Points on a hilly landscape, in no order, each with its height.
From any point a ball rolls to the lowest of the 2 points nearest to it. It stops when none of these is lower. Distance is the straight distance between rows; heights are no part of it.
K_53: [109 139 141 135 139 136 120 148 183 170  67 138 134 113 116  86 120  60
 124  98]  h=49.6
K_197: [ 97 157  86  89 122  82 144 134 157 127 110 161 140  96 126 104 153 139
 115 106]  h=20.3
K_107: [103 138 141 154 129 184  93 117 149  94 164 141 139 131  84 137  85 127
 144 163]  h=28.7
K_810: [ 95 176  35 153 108 155 130 167 159 152  75 128  84 131 142 129 107 147
  84 130]  h=34.1
K_627: [ 84 137 105  62 100  98 144 158 138 113 166 200 131 137 120 159 151 139
 179 148]  h=53.3
K_853: [165 113 132 170 152 115 161 103 153 156  65 126 136  63 146 125 141 125
  84  82]  h=44.6
K_756: [ 79  90 179 144 150 171 100 120 109 125 143 102  79 126 103 184 116 139
 145 127]  h=34.3
K_156: [140 125 124 228 156 156 113 175 168 114 128 120 168  83 134 125  97  91
 121 137]  h=38.1
K_457: [155  94  89 180 180 111 162 117 129 111 110  69 166  98 150 142 121  97
 101 169]  h=14.6
K_302: [128 128 148  67  78 142 140 143 114 123 193 156 139 158 132 135 152  93
 176 115]  h=33.9
K_159: [122 143 134  88  72 135 104 121 125 130 171 175 153 184 104 112 107 140
 173 133]  h=66.1
K_487: [121 129 117 124 141 144 155 125 156  76 153 151 200  96  85 113 128  51
 139 148]  h=69.0
K_618: [189 141 134 118 128  43 141 167 135 170 109 180  91 120 156  85 166 143
 171 123]  h=35.1
K_32: [171  94 146  82 120  82 168  62 123 117 132 154 187  90 121 143 161 141
 128  89]  h=19.6
K_141: [125 132 155 151 152 169  87 126 170 128 128 127 150 121 103 104  93  73
 145 139]  h=42.2
K_871: [164 159 116 145 111 112 157 146 118 122 204 179 110 118 140 107 164 163
 150 147]  h=50.6
K_300: [113  95 158 133 124 131 122 119  67 100 107  55 115 181 143 178  83 165
  92 138]  h=33.0
K_942: [105 125 121  93 127  83  84 117 136 183  96 174  88 168  94 119 125 187
 166 133]  h=46.2
K_172: [156 120 205 118 155 116 121 109 106 141 152 142 130  95 122 128 168 145
 160  93]  h=32.6
K_930: [117 166 110 191 102 105 126 192 151 174 117 193  83 140 132 122 167 140
 113  96]  h=30.9
K_76: [118 101 176 112 153 156 123 115 101 121  99  69 110 137 122 158 137  81
 113 123]  h=37.8
K_81: [102 126 158 136 144 117  84 107 121 136 148 166 109 138  95 132 114 211
 131 140]  h=21.6
K_689: [140 148 142 155 118 126 145 175 126 174 167 189  50 120 122 124 147 123
 179 141]  h=29.8
K_975: [133 109 123  63 133  75 171 142  96 116 147 169 130 127 135 131 173 188
 135 138]  h=25.9
K_102: [162 147 123 102 128 116 131 103 130 163  83  96 123 121 160  77 142 132
 118  93]  h=43.2
K_616: [193 130 110 150 119 107 167  59 125 103 141 134 161  64 136 126 142 161
  97 115]  h=40.9
K_857: [110 122 139  89  54 160 104 112  89 122 152 164 155 201  99 124  87 135
 135 133]  h=65.1
K_296: [ 93 170  65  95  80 111 100 134 166 143 125 184 113 151 116 115 126 131
 145 139]  h=36.0
K_844: [ 81 109  92  96 174 138 139 130 132 123  76  81  93 119 128 154 113 151
  86 147]  h=51.1
K_355: [120 115 138  76  98 140 138 122  59 102  89  93 137 206 136 138  96 101
  84 147]  h=56.7
K_264: [156 139 101 124 101 114 187 105 113 103 181 160 152  81 137 124 174 142
 121 112]  h=13.9
K_404: [135 103 146 108 127 122 183  88  66  75 117  94 139 136 136 171 160 112
  97 114]  h=17.7
K_181: [ 95 134 119  83 119  74 142 172 151 137 154 209 102 109 131 142 166 129
 192 147]  h=54.0
K_250: [112  97 149 117 108 179 101 117  75 129  96  82 100 217 117 160  85  90
 123 139]  h=60.3
K_163: [156 166 126 181 115  70 131 130 133 160 131 164 113 102 153  88 154 182
 117 115]  h=60.8
K_920: [ 83 111 136 186 185 131 112 141 166 109 100 120 136  69 106 137 102 155
  90 127]  h=56.5
K_34: [157 139 149 141 136 126 119  92 120  94 166 140 167  98 124 120 140 172
 126 113]  h=39.1
K_329: [185 146 155 170 107 168 116 107 130 106 173  86 139 127 159 122 125  80
 138 122]  h=32.0
K_898: [160 118 181  90 137 101 138 112 101 135 151 150 134 119 131 118 156 170
 149 105]  h=29.7
K_417: [121 155 116 148 123 134 126 140 186  91 151 172 202  94  94  96 116  68
 135 127]  h=68.5
K_610: [110 118 167 161 126 143  63 101 113 152 144 154  97 156  97 146  99 205
 160 141]  h=24.2
K_364: [ 93 121 109  71  77 163 105 115 109 129 117 155 144 206  92 126  88 128
 134 141]  h=64.3
K_160: [156 156 132 182 111 126 120 137 114 129 206 155 108 120 150 117 140 193
 143 149]  h=49.7
K_709: [ 92 102 156  55 150 103 119 113 101 133 104 135 115 129 111 139 139 184
 120 101]  h=49.2
K_741: [141 124 148  80 135  86 152 160 130 181 113 162  97  96 140 128 173 110
 172  86]  h=56.8
K_455: [136 136 138 104  92 161 126 121  81 147 145 109  97 177 151 138 133 131
 131 130]  h=58.6
K_189: [159 119  89  84 118 131 173  99 140  96 132 117 202 137 130  98 132  65
 112 150]  h=16.2
K_259: [ 97 101  99 129 184 140 139 128 141 113 116 103 163 128 106 131 107 112
  98 189]  h=53.2
K_826: [170  99 145 157 131 119 142 109  99 103 129  33 107 148 176 163 133 124
 125 112]  h=34.2
K_460: [139 131 141  76  97 106 103 144 124 176 138 198  99 184 122 116 128 122
 211 138]  h=42.6
K_726: [ 73 129 132  74 123 110 111 126 159 136 122 163 128 126  98 128 128 124
 153 120]  h=32.1
K_29: [ 98 116 102 131 125 169 130 140  83 156 128 130  48 155 124 184 132 179
 146 150]  h=23.3
K_408: [149 135 143 175 129 161  73 110 148 121 148  88 137 147 148 122  67 162
 135 149]  h=29.4
K_249: [100 143 170 137 150 117  75 103 148 119 146 172 134 110  76 126 122 175
 138 119]  h=23.9
K_418: [176 121 129 170 156 142 105 106 127  77 149 105 191 104 135 112 105 132
 116 158]  h=36.2
K_236: [164 106 175  90 129  84 148 161 104 127 130 185  81 157 128 125 139 181
 168 164]  h=29.1
K_74: [156 134 157 102 139  69 134 164 122 158 130 187  76 133 133 103 155 163
 170 143]  h=31.7
K_734: [ 74  92 191  82 130 154  94 120 115 129 125 149 137 152  84 148 113 117
 146 110]  h=24.6
K_75: [114 166 114 131  75  56  97 165 180 183  95 189 120 136 124 109 158 107
 146 106]  h=12.9
K_445: [155 128 146  78 118  89 130 103 107 133 149 145 158 144 142  97 150 183
 131 110]  h=27.2
K_91: [129 103 172 183 179 142  77 129 137 118 123  88 113  74 127 151 102 165
 134 108]  h=30.5
K_287: [ 95 132 128 132 105 172  96 109 144 161 138 144  95 158  88 131 107 125
 157 129]  h=31.9
K_880: [ 84 125 105  67  99 139 153 146 105 111 177 176 113 152  99 156 145 147
 139 147]  h=52.6
K_149: [122 144 118 146 124 130 155 171 117 154 163 182  42 115 130 139 145 159
 156 159]  h=27.4
K_224: [115 111 177 155 117 199  90 122 105  93 156 103 126 173  99 159  84  90
 144 157]  h=71.5
K_451: [ 88  90 198  94 120 159 115 128  78 132 123 129 110 167  90 167 117 129
 123 106]  h=20.6
K_949: [124 118 152 153 117 176  83 100 133 175  93  98  80 175 131 125  82 137
 149 131]  h=56.3
K_712: [136 116 179  83  85 132 144 120  82  81 178 149 180 144 114 149 141 114
 134  99]  h=39.2
K_916: [ 89 184  47 119 101 144 132 160 143 168 100 155  73 123 120 148 130 149
 118 130]  h=36.1
K_672: [162 123 160 129 136 136 113  86 116  91 142 120 182 125 126 105 115 153
 116 128]  h=37.6
K_255: [107  95 134 164 145 142 107 127 118  98 151  63 107 149 135 191  84 191
 116 142]  h=33.1
K_356: [ 97 106 100 106 119 139 131 136  72 135 143 142  75 173 126 162 124 215
 121 160]  h=21.2
K_389: [161 159 126 123  88 107 158 142 135 160 164 167 128  87 148  99 173  84
 160  83]  h=47.0
K_446: [212 128 126 151 120 135 152  78 131 110 133 101 186 100 152  99 129  88
 119 122]  h=24.3
K_277: [122 126  92  36 104  98 147 114 120 108 120 135 161 143 141 120 150 142
 126 116]  h=20.4
K_108: [149 152 113 124 110 154 118 128 116 179  96  72  64 146 177 118 131 129
 122 114]  h=41.2
K_169: [152 126 163  86  92  72 117 154 133 133 164 194 151 148 153 115 154 128
 205 137]  h=35.6
K_429: [134 139 128 149 128 112 125 137 183 165  62 142 140 110 144  78 134  96
 107  63]  h=49.4
K_105: [115  99 162 128 147 151 140 115  95  53 154 122 185 126  84 155 121 105
 108 154]  h=69.9
K_40: [ 78 105 112 133 176 152 140 143 132 120  80  72  78  99 126 166 127 123
  96 140]  h=51.7
K_840: [144 123  95  44 115  58 161 129 113 120 125 163 157 127 160 127 171 173
 150 123]  h=23.6
K_630: [106 131 162 126 149 167  97 123 172 160 101 124 118 127 113 103 109  71
 145 117]  h=45.4
K_831: [ 78 135 119  77 134 121  94 119 173 136  87 147 130 147  88 105 100 126
 128 131]  h=30.1
K_990: [152 108 144 129 133 122 156 108  80 120 124  64  97 133 174 156 159 142
 115 112]  h=35.7
K_745: [142 165 116 165 111 106  97 156 141 220  89 160  56 146 140  96 131 163
 134 121]  h=39.4
K_895: [127 165 138 123  87  56 100 155 168 159 139 192 147 117 140 102 163 102
 182 107]  h=20.8
K_365: [130  90 131 182 144 145  97 131 137  79 157  65 145 149 123 170  69 173
 123 165]  h=33.8
K_136: [122  83 109 165 213 108 130 130  94 135 115  53 176 158 149 163 103  94
 115 183]  h=54.1
K_600: [136  85 178 155 183 147  81 112 131  88 119  84 146 106 121 150  97 163
 123 130]  h=28.1
K_97: [157 160  77 114  81 118 176 132 165 130 131 144 155 102 147  88 146  72
 114  98]  h=50.8
K_214: [110 146 124  84  95  82 123 137 171 147 130 173 149 103 140 115 155  89
 175  96]  h=26.2
K_694: [154  93 158  91 141 111 159  68 138  87 117 147 192  91 102 137 134 126
 128  97]  h=22.1
K_960: [141 104 131  85 128 120 184 102  79 103 136 119 125 104 133 158 180 134
 116 108]  h=19.8
K_210: [ 87 147  93 183 117 149 164 172 154 124 129 146 115  79 126 143 154 106
  89 101]  h=41.3
K_675: [105  90 126 152 177 135 169 116 121  98  93  60  94  98 136 183 139  98
 102 139]  h=52.5
K_632: [107 139  97 164 137 148 165 144 153 118 119 119 128  85 129 124 132  90
  95 129]  h=40.1
K_450: [104 121 149  84 148  50 106  97 156 131  81 158 160  97 113 110 149 164
 137  91]  h=26.6
K_748: [110 148  90 117 125 122 122 110 168 119 116 127 143 128 123  80 108 147
  95 142]  h=28.2
K_771: [137 161  75 121  83 160 168 125 127  94 171 110 132 137 150 118 139  80
 112 148]  h=16.0
K_890: [134 130 143  69  95  87 130 118  99 105 165 167 176 155 129 114 135 172
 142 120]  h=24.7
K_116: [117 123 119 151 123 155 143 150  95 164 157 155  42 138 125 168 136 174
 165 154]  h=25.2
K_659: [126  88 127 148 197 110 138 122 151 147  75 127 189  79 110  98 118  73
 112 149]  h=22.7
K_109: [117 111 148 115 178 113 119 110 162 125  84 120 174 106  97  96 113 108
 122 133]  h=26.9
K_727: [ 82 122 116  66 136 114 153 139 160 140  85 140 123  81 110 143 155  84
 136  79]  h=31.2
K_137: [134  86 152 132 153 122 165  96  81  72 108  74 148 141 126 174 137 136
  84 135]  h=16.1
K_168: [137 147 102 146 123 127 164 152 103 144 143 123  78  96 165 129 168 147
 123 115]  h=44.5
K_492: [118 127 116  82  94 160 136 128  72 120 113  96 106 193 142 145 116 124
  96 141]  h=57.6
K_497: [136 103 134 167 135 162  93 128 113  66 166  92 174 169 116 154  65 150
 115 182]  h=34.5
K_157: [100 103 155 145 161 163 139 137  87  82 126  98 157 183 111 165 102  45
 125 172]  h=70.6
K_278: [126 165 108 140 105 147 116 140 154 168 109 135  97 129 140  98 118  98
 122 107]  h=40.3
K_646: [ 96 133  81 171 164 144 137 160 161 135 131 129 179 121 113  96  98  67
 113 177]  h=54.2
K_525: [118 159 118 107  96 117 102 121 179  98 157 167 184 124 107  85 113  94
 150 128]  h=67.8
K_639: [151 142 119 207 152 118 121 140 181 134  84 132 183 107 141  75 106 127
  93 122]  h=67.7
K_604: [ 91 185  43  83  93 143 120 151 155 155 109 161  97 145 106 135 119 131
 133 140]  h=37.4
K_72: [130 160  95 161 115 124 178 159 141 143 146 159 106  80 151 122 168 122
 106  92]  h=42.9
K_440: [166 135  88 180 122 147 129 135 147 129 124  57 136 138 175 109  88 112
 104 146]  h=30.0
K_46: [132  89 141 163 174 123 138 112  95  69 110  46 134 148 142 186 111 124
 108 149]  h=14.4
K_242: [110  87  95 155 195 127 131 138 110 114 122  65 160 158 126 157  87 125
  93 196]  h=53.7
K_903: [ 95 142  99  80 139 105 148 165 141 168  70 148  85  90 118 142 166 112
 131  81]  h=27.1
K_692: [171  79 113 188 175  98 153 107 115  81 123  47 158 128 154 174 109 118
 112 154]  h=12.8
K_552: [144 148  98 167 123 106 130 135 122 159 144 114  80 121 173 110 136 208
 112 138]  h=47.8
K_200: [ 89 130 107 123 111 188 118 132 132 158 124 128  65 143 107 149 117  97
 145 133]  h=34.7
K_590: [107 128  93 106 142 163 158 125 110  88 114  75 122 158 128 146 129  77
 105 159]  h=24.5
K_313: [114 100 160 105 135 147 110 106 109 111 110  97 147 164 114 131  98 154
  94 140]  h=30.2
K_688: [164 110 125 247 161 146 132 172 158 124 105 109 177  67 149 137 110  78
 117 113]  h=39.6
K_155: [ 96 138  89  95 125 131 122 133 115 138 131 157  85 152 111 141 130 196
 120 155]  h=19.7
K_254: [145 148 122 154 115 104 176 149 139 155 135 177 119  75 141 117 186 105
 136  77]  h=44.7
K_544: [142 112 120  53 126 109 177 121  95 141 116 126 121 112 145 146 181 118
 139  89]  h=22.6
K_845: [155 107 137 206 174 144 112 124 145  71 137 124 160  38 116 156 121 131
 124 122]  h=55.3
K_714: [ 85 109 128 175 154 184 100 138 152 108 145 105 128 131 101 157  77 120
 137 179]  h=30.8
K_472: [104  93 134 173 191 134 136 127 141  89 120  92 146  74 109 155 106 142
 103 152]  h=56.0
K_37: [158 128 130 163 146 157  94 119 129  63 168 102 199 136 125 114  83 152
 113 181]  h=35.4
K_723: [185 125 120 171 131 106 162  71 150 128  92 137 170  66 144 106 131 145
  88 102]  h=42.3
K_765: [170 116 123  96 104  92 187  89 119 119 152 159 163  80 146 136 180 127
 140  97]  h=16.7
K_529: [151 170  81 156  92 135 161 130 168 114 150 137 170 102 141  69 123  93
 108 115]  h=52.2
K_167: [139 103 103 198 155 128 112 150 161 109 151  48 128 136 137 160  69 136
 127 167]  h=34.8
K_459: [ 86 168  72 104 108  82 105 128 190 118 108 157 155 131 104  82 101 143
 109 143]  h=30.3
K_30: [ 49 126 112 133 156 129 137 140 150 126 116 155  84  82  93 151 139 157
 108 122]  h=57.8
K_864: [129 153 118 209 105 173 101 144 173 132 144 112 130 128 142 106  72 107
 125 141]  h=34.9
K_36: [123 107 158 125 163 149 132 120 136  71 149 138 186  87  83 136 127  82
 136 135]  h=69.5
K_928: [131 110 169  48 118 123 121 110 104 143 106 110 135 145 128 121 152 101
 147  85]  h=44.2
K_11: [137  86 173 109 162 122 143  78 109  77 115 117 171  90 104 153 138 133
 109 116]  h=24.1
K_597: [ 88 107 173 106 127 166  89 111 133 159 133 157 101 148  82 142 113 123
 169 122]  h=28.5
K_739: [101 141 113  97 100 137 145 117 114  92 191 152 144 144 108 126 135 162
 124 140]  h=51.9
K_873: [ 81 129 116 127 133 172 132 141 154 132 131 117  85 113 104 143 120  93
 130 131]  h=33.2
K_939: [151 112 168  38 112 114 121 138  99 170 108 132 114 171 151 124 153 119
 162  92]  h=40.2
K_902: [124 124 149 169 132 158  91 123 155 158  98  73  91 128 146 115  92 130
 137 121]  h=53.9
K_194: [ 97 154 110 161 128  74 152 168 154 143 136 200 113  75 107 132 174 153
 114 102]  h=59.0
K_905: [140  96 135 192 196 146  90 135 136  62 138 109 169  59 106 154  92 145
 124 150]  h=55.5
K_966: [115 105 173  74 133 152 122 113 118 136 105  97 130 147 114 131 137  72
 132  99]  h=41.0
K_470: [119 144 113 110 131  60 127 106 160 134 101 158 156  95 119  96 143 152
 121  93]  h=23.2
K_598: [103 114 166 165 153 152  94 122 134 135 147 111  86 108 118 158 109 174
 134 124]  h=32.5
K_348: [170 152 153  95  91  84 115 159 135 159 156 199 113 160 140  96 136 121
 210 144]  h=39.0
K_331: [148 147 118 179 125 122 143 159 122 170 147 127  66 100 184 116 155 162
 123 111]  h=46.1
K_546: [103  92 179  82 113 129 130 150  52 146 139 156 107 169 107 164 128 168
 119 123]  h=24.4
K_437: [140 117 107 144 141 149 152 122 117  84 140  74 150 149 144 141 120  80
 112 175]  h=26.0
K_267: [155 150 115 120  85 125 177 115 149 120 162 141 148  95 148 105 162  64
 143 100]  h=49.3
K_8: [128 155  87 120  83 182 162 139 108 110 171 100  90 154 147 147 149  79
 123 141]  h=18.6
K_92: [132 101 138 158 164 146 110 134 144 157  83  48  92 115 161 126 103 122
 109 113]  h=51.8
K_588: [ 94 102 125  76 165 124 133 108 110 131  85 104 105 121 118 147 130 168
  93 118]  h=50.3
K_829: [185 124 127 185 129 129 144 111 135 108 142  48 127 118 180 133 110 121
 119 125]  h=32.2
K_961: [124 123 149  52  84  94 110 110 123  99 140 149 203 175 132 103 120 144
 139 107]  h=21.3
K_728: [114 171  56 163 113 125 137 164 163 160  78 135 104 124 158 100 119 155
  70 108]  h=32.4
K_474: [140 167  80 192 117 137 155 132 175  97 145 146 184 100 128  83 113 101
  93 139]  h=53.0
K_289: [117 161 101 140 114 105  80 122 139 197  78 164  69 160 110 111 121 176
 145 139]  h=43.5
K_697: [137 145 124 170 127 124 115 123 116 124 172 115 100 110 153 122 130 199
 127 141]  h=48.8
K_499: [160 156 137 130 120  60 124 155 145 190  91 170 104 111 148  85 171 122
 146  84]  h=39.7
K_750: [131 140 127 120 104 159 173 118  92  80 168 100 115 144 132 166 165  79
 118 119]  h=21.5
K_144: [133 117  87 141 145 141 137 140 135 148  68  40  80 127 173 137 115 113
  97 129]  h=50.0
K_986: [138 159 138 137 113 114 114 146 135 165 151 171  97 120 128 108 148 127
 160 118]  h=33.7
K_526: [158 124 151 178 135 157 160 105 120  81 161  97 130  68 130 168 147  78
 127 117]  h=53.8
K_184: [112 135  92  94 125 150 159 121 112 116 127  95 101 130 138 138 150 123
 103 134]  h=22.2
K_44: [134 140  99 105 139 123 122 106 167 117 108 126 174 146 119  62  94 116
 109 150]  h=26.4
K_332: [154 135  91 127 140 135 163 128 125 147  65  63  97 109 172 125 144 119
  88 111]  h=48.6
K_468: [ 94 135  78  80 137  96 142 131 132 143 117 150 109 120 125 125 152 181
 115 125]  h=17.4
K_786: [141  98 101 183 197 122 152 137 132 165  97 119 195  82 126 119 125  57
 100 148]  h=19.1
K_257: [132 131 144 170 119 155  69 109 122 115 157 118 122 154 124 134  80 205
 144 140]  h=27.3
K_580: [148 145  76  87  91 138 166 110 140  82 149 118 169 141 143 101 133  82
 115 138]  h=13.0
K_570: [121 106 158 131  96 192  95 103  95 153 105  92  98 200 116 144  94 113
 149 125]  h=58.8
K_99: [130 153  66  56  92 120 111 137 107 167 104 165  99 197 122 138 118 176
 160 150]  h=62.6
K_9: [ 62 147  86 141 141 102 147 164 154 136 127 180  89  86 101 147 149 163
 102 109]  h=58.3
K_652: [115 124 139  80 130  69 141 177 150 155 119 193  98 100 136 134 171 108
 199 115]  h=55.1
K_378: [115 168 116 170 107 107 128 175 166 173  86 172 106 131 130 108 173 122
  97  76]  h=26.5
K_879: [132  99 142 101 144 127 131 115  80  98  79  62 154 198 127 127 106  95
  88 154]  h=55.7
K_576: [157 119 110 161 139 122 155 122 139 148  73  89 113  79 166 116 146 125
  82  86]  h=46.6
K_403: [133  82 201 125 168 137 105 100 101  87 122 100 166 112 106 150 122 162
 112 115]  h=26.3
K_740: [133 149  82 190 153 141 137 148 165 118 129 139 194 109 133  84 102  93
 101 174]  h=53.6
K_710: [167 153 140 219 115 118 133 139 146 152 119 142 129  82 165 107 149 140
 106  77]  h=64.5
K_127: [174 173 149 196 112 104 109 143 140 178 148 156 114 104 160  88 156 153
 135  97]  h=62.5
K_941: [136 136 196 138 137 146  70 112 124 172 126 139  92 128 119 113 130 142
 171 100]  h=41.9
K_830: [ 71 112 125 145 172 115 135 123 156 121  97 123 105  70 108 135 132 170
  95 110]  h=57.2
K_904: [155 157 129 138  94 178 121 114 140 124 154 102 130 154 143  98 114  75
 133 139]  h=35.9
K_375: [144 105 204 100 110 139 120 107  80  88 131 118 176 148 102 145 132  99
 117  97]  h=41.6
K_601: [141 114 197 125 128 169 103 111 102 100 166 113 149 144 112 141 125 115
 134 109]  h=43.9
K_924: [141 116 206 131 136 162  85 114 106 136 146 111 114 135 132 130 123 138
 145 108]  h=45.8
K_888: [120 108 183  72  89 136 129 136  78 126 164 155 141 168 112 147 133 108
 153 108]  h=36.8
K_252: [ 97 112 166  91 170  92  97 100 167 112  90 143 171 103  89 102 115 149
 135 115]  h=30.7
K_433: [ 89 134  99  82 145 128  90 115 167 152  62 125 135 162  97  86  84 137
 113 155]  h=27.0
K_835: [ 87 102 161  93 134 158 107 107 132 106 118 125 144 161  87 128  95 127
 117 141]  h=28.0
K_3: [154 133 203 153 150 121 109 130 119 165 142 148  86  89 134 115 155 152
 160  93]  h=36.6
K_240: [ 98 110 158  63 152  81  94 118 128 160  95 168 109 156 101 131 140 188
 138 119]  h=47.9
K_216: [107 141 115 130  85 189 136 128 109 106 183 119 110 166 117 156 122  93
 130 156]  h=21.4
K_985: [140 150 126 140 116 172 118 126 157 119 149 125 168 128 113  85 106  63
 138 149]  h=39.3
K_218: [108 128  94 163 176 162 135 156 140 152 113  99 152 127 131 111 115  30
 113 172]  h=55.2
K_523: [110 167 101 119 104  69 118 178 176 176  63 177 109 133 130 115 174 118
 113  76]  h=20.5
K_581: [145 122 133 122 132 140 123 120  96 167 109  76  70 137 176 140 141 154
 127 109]  h=38.2
K_673: [154 142  88  60 103 124 135 161  89 160 128 174  81 186 133 134 136 179
 155 158]  h=61.8
K_911: [130  89 184  84 135 110 143 166  72 137 139 179  90 169 114 144 133 186
 146 147]  h=26.8
K_62: [142 165 112  92  86  57 107 132 142 134 161 184 140 148 134  89 151 171
 155 148]  h=32.7
K_515: [134 115 120  50 103 110 135 105 127 106 117 119 190 163 130 103 121 127
 113 116]  h=16.6
K_382: [141 101 143 175 152 137 154 112 119  88 136  63 111  81 143 184 142 105
 118 120]  h=53.1
K_679: [130 133 123  43  89 128 151 147 109 148 159 145 124 142 153 137 173  78
 179 112]  h=30.6
K_641: [ 82 115 116  93 123 146 151 118 111  66 160 128 151 141  98 142 122 149
  94 156]  h=52.4
K_681: [120 166 126  97  85 122  93 112 160 118 169 170 156 160 102  85 107 124
 163 128]  h=67.0
K_232: [154 126 167  73 130 101 116 130 104 182 104 131 100 151 148  99 150 152
 154 102]  h=35.3
K_478: [132 133 105 167 136 179 121 152 147 150 112  97 116 142 148 107  94  39
 125 164]  h=56.4
K_237: [192 120 115 116 122 127 172  81 115  99 118  87 197 142 150 100 130  76
 104 144]  h=20.1
K_870: [116 129 155  96 114 101 106 157 133 179 127 202  72 152 102 136 137 121
 210 138]  h=45.5
K_809: [156 130 133  71 120 118 119 104 107 160  95 103 113 156 153  95 142 161
 123 103]  h=39.5
K_158: [163 115 178  88 110  96 145 151  99 130 176 176 139 146 136 122 159 140
 177 126]  h=32.8
K_500: [120 128 151 157 106 159 152 119  81  70 172  75 108 162 152 187 138  84
 129 133]  h=23.4
K_615: [137 110 141  55 109 104 172 144  98 135 143 145 137 112 139 151 195  91
 161  97]  h=26.1
K_447: [121 124 111  95 147 134  98  99 144 127  90 115 166 177 114  79  77 137
 109 172]  h=23.1
K_276: [128 127 113 221 134 169  94 168 174 120 152 113 145 119 125 126  76  85
 132 162]  h=36.7
K_571: [130 142 133 115 113 125 149 135 107 106 212 171 128 129 123 136 148 167
 145 143]  h=51.4
K_812: [199 139 170 161 112 153 139  88 111  98 153 101 155 109 155 121 151  82
 133 109]  h=28.6
K_230: [169  90 104 221 200 104 118 149 126 155 126  61 180  95 138 153 101  74
 131 150]  h=36.5
K_147: [114 148  78  67 132 129 156 149 111 145 116 125  94 114 133 147 155 150
 106 121]  h=19.9
K_936: [142 143 114  77 104 157 133 148  88 165 134 128  69 164 146 150 149 122
 140 129]  h=59.8
K_146: [100 111 162 128 135 186 118 124 107  97 137 104 133 173 100 162 103  63
 133 159]  h=71.0
K_781: [145 122 107 151 140 140 130 117 140 119 104  68 145 139 153 110 100 107
 104 160]  h=27.9
K_211: [137 129 115 149 135 134 153 113 145 114 130 116 145  84 127 116 132 111
 113 120]  h=38.9
K_662: [124 119 134 169  91 164 124 125  94 102 172  75  81 175 148 197 115 116
 133 134]  h=24.8
K_282: [155  89 101 216 194 109 108 164 146 115 154  54 167 100 133 160  82 119
 123 156]  h=35.5
K_801: [101 133 142  68 110 100 125 123 143 133 144 158 149 111 122 127 154 116
 173 102]  h=29.3
K_684: [134 155 139 138 115 131 126 120 144 133 140 135 123 105 134  99 138 123
 125 106]  h=36.9
K_462: [104 136  88  71  81 155 110 117 100 153 116 155 110 198 100 133 109 156
 148 139]  h=63.5
K_625: [138  83 131 131 185 109 135 115  80 111  83  49 159 188 148 140 113  97
 104 173]  h=54.8
K_852: [ 76 102 117 162 159 175 127 147 149 122 128  99 110 117 108 156  99  86
 120 171]  h=31.4
K_456: [166 143 112  67 122 127 145 161  87 174 112 144  63 161 144 137 142 166
 145 146]  h=60.9
K_352: [107 147 170 139 137 160  72 108 147 101 153 157 154 121  73 127  97 152
 144 134]  h=26.7
K_742: [132 158 109 162 126  47 149 160 142 151 127 191 107  94 139 107 171 164
 119 111]  h=59.7
K_60: [110 157  81  53 139 127 156 167 115 163 105 131  78 108 121 161 170 113
 135 108]  h=22.8
K_782: [108  97 156 132 118 153 104 111  87 107 125  90 118 166 129 163  95 185
 102 140]  h=31.8
K_508: [178 153 139 113 111  71 121 117 118 138 160 164 138 136 147  77 149 183
 154 130]  h=30.4
K_959: [129 163 118 206  96  96  98 170 144 192 111 190  63 140 129 107 147 166
 128 131]  h=34.6
K_133: [ 94  96 183 134 172 169 113 121 117 116 114  77  97 119 102 178 128 109
 128 123]  h=35.8
K_754: [153  94  82 183 174 117 176 116 134 126 103 114 190  81 134 128 116  77
  88 155]  h=16.5
K_783: [138 158 136 194 137 108  91 123 171 113 112 147 158  89 122  86 116 157
  93 107]  h=66.9
K_207: [151 152 149 197 134  95 117 123 161 144 100 158 145  75 127 100 141 148
 103  74]  h=65.9
K_125: [119 153  88 142 125 117 136 129 152 138 105 118 122 117 145  93 111 168
  87 127]  h=29.9
K_683: [106 168  77 104  76  67 105 143 163 136 157 198 134 142 120 108 140 146
 157 149]  h=34.4
K_87: [178 121 149 204 145 148 126 121 135  89 157 118 145  41 129 149 132 113
 121 104]  h=54.5
K_426: [147 161 102 141  92 160 104 129 134 190 107 114  76 150 163 100 120 112
 136 117]  h=44.0
K_720: [111 109 160 136 152 139 143 126  71  57 137  98 181 167 108 166 112  83
  96 162]  h=70.2
K_962: [187 126 136 160 128 125 149  84 100  98 166 119 162  84 147 136 150 169
 111 109]  h=40.0
K_43: [118 127 119 160  80 183 121 116 106  95 186 114 116 183 126 166  97 128
 138 157]  h=23.0
K_789: [161 161 125 137 119 101 135 133 148 185  82 129 111 107 168  81 155 113
 118  72]  h=44.9
K_291: [ 95 119  91 123 150 148 135 121 127  87 129 108 145 147 108 130 103 143
  87 178]  h=52.8
K_881: [137 164 119 181 112 143  87 114 160 142 136 114 125 123 151  94  82 155
 124 134]  h=32.3

Where does a ball stop that starts at each point below?
K_616 => K_451
K_632 => K_468
K_966 => K_264
K_426 => K_468
K_30 => K_75
K_53 => K_580
K_601 => K_692
K_40 => K_75
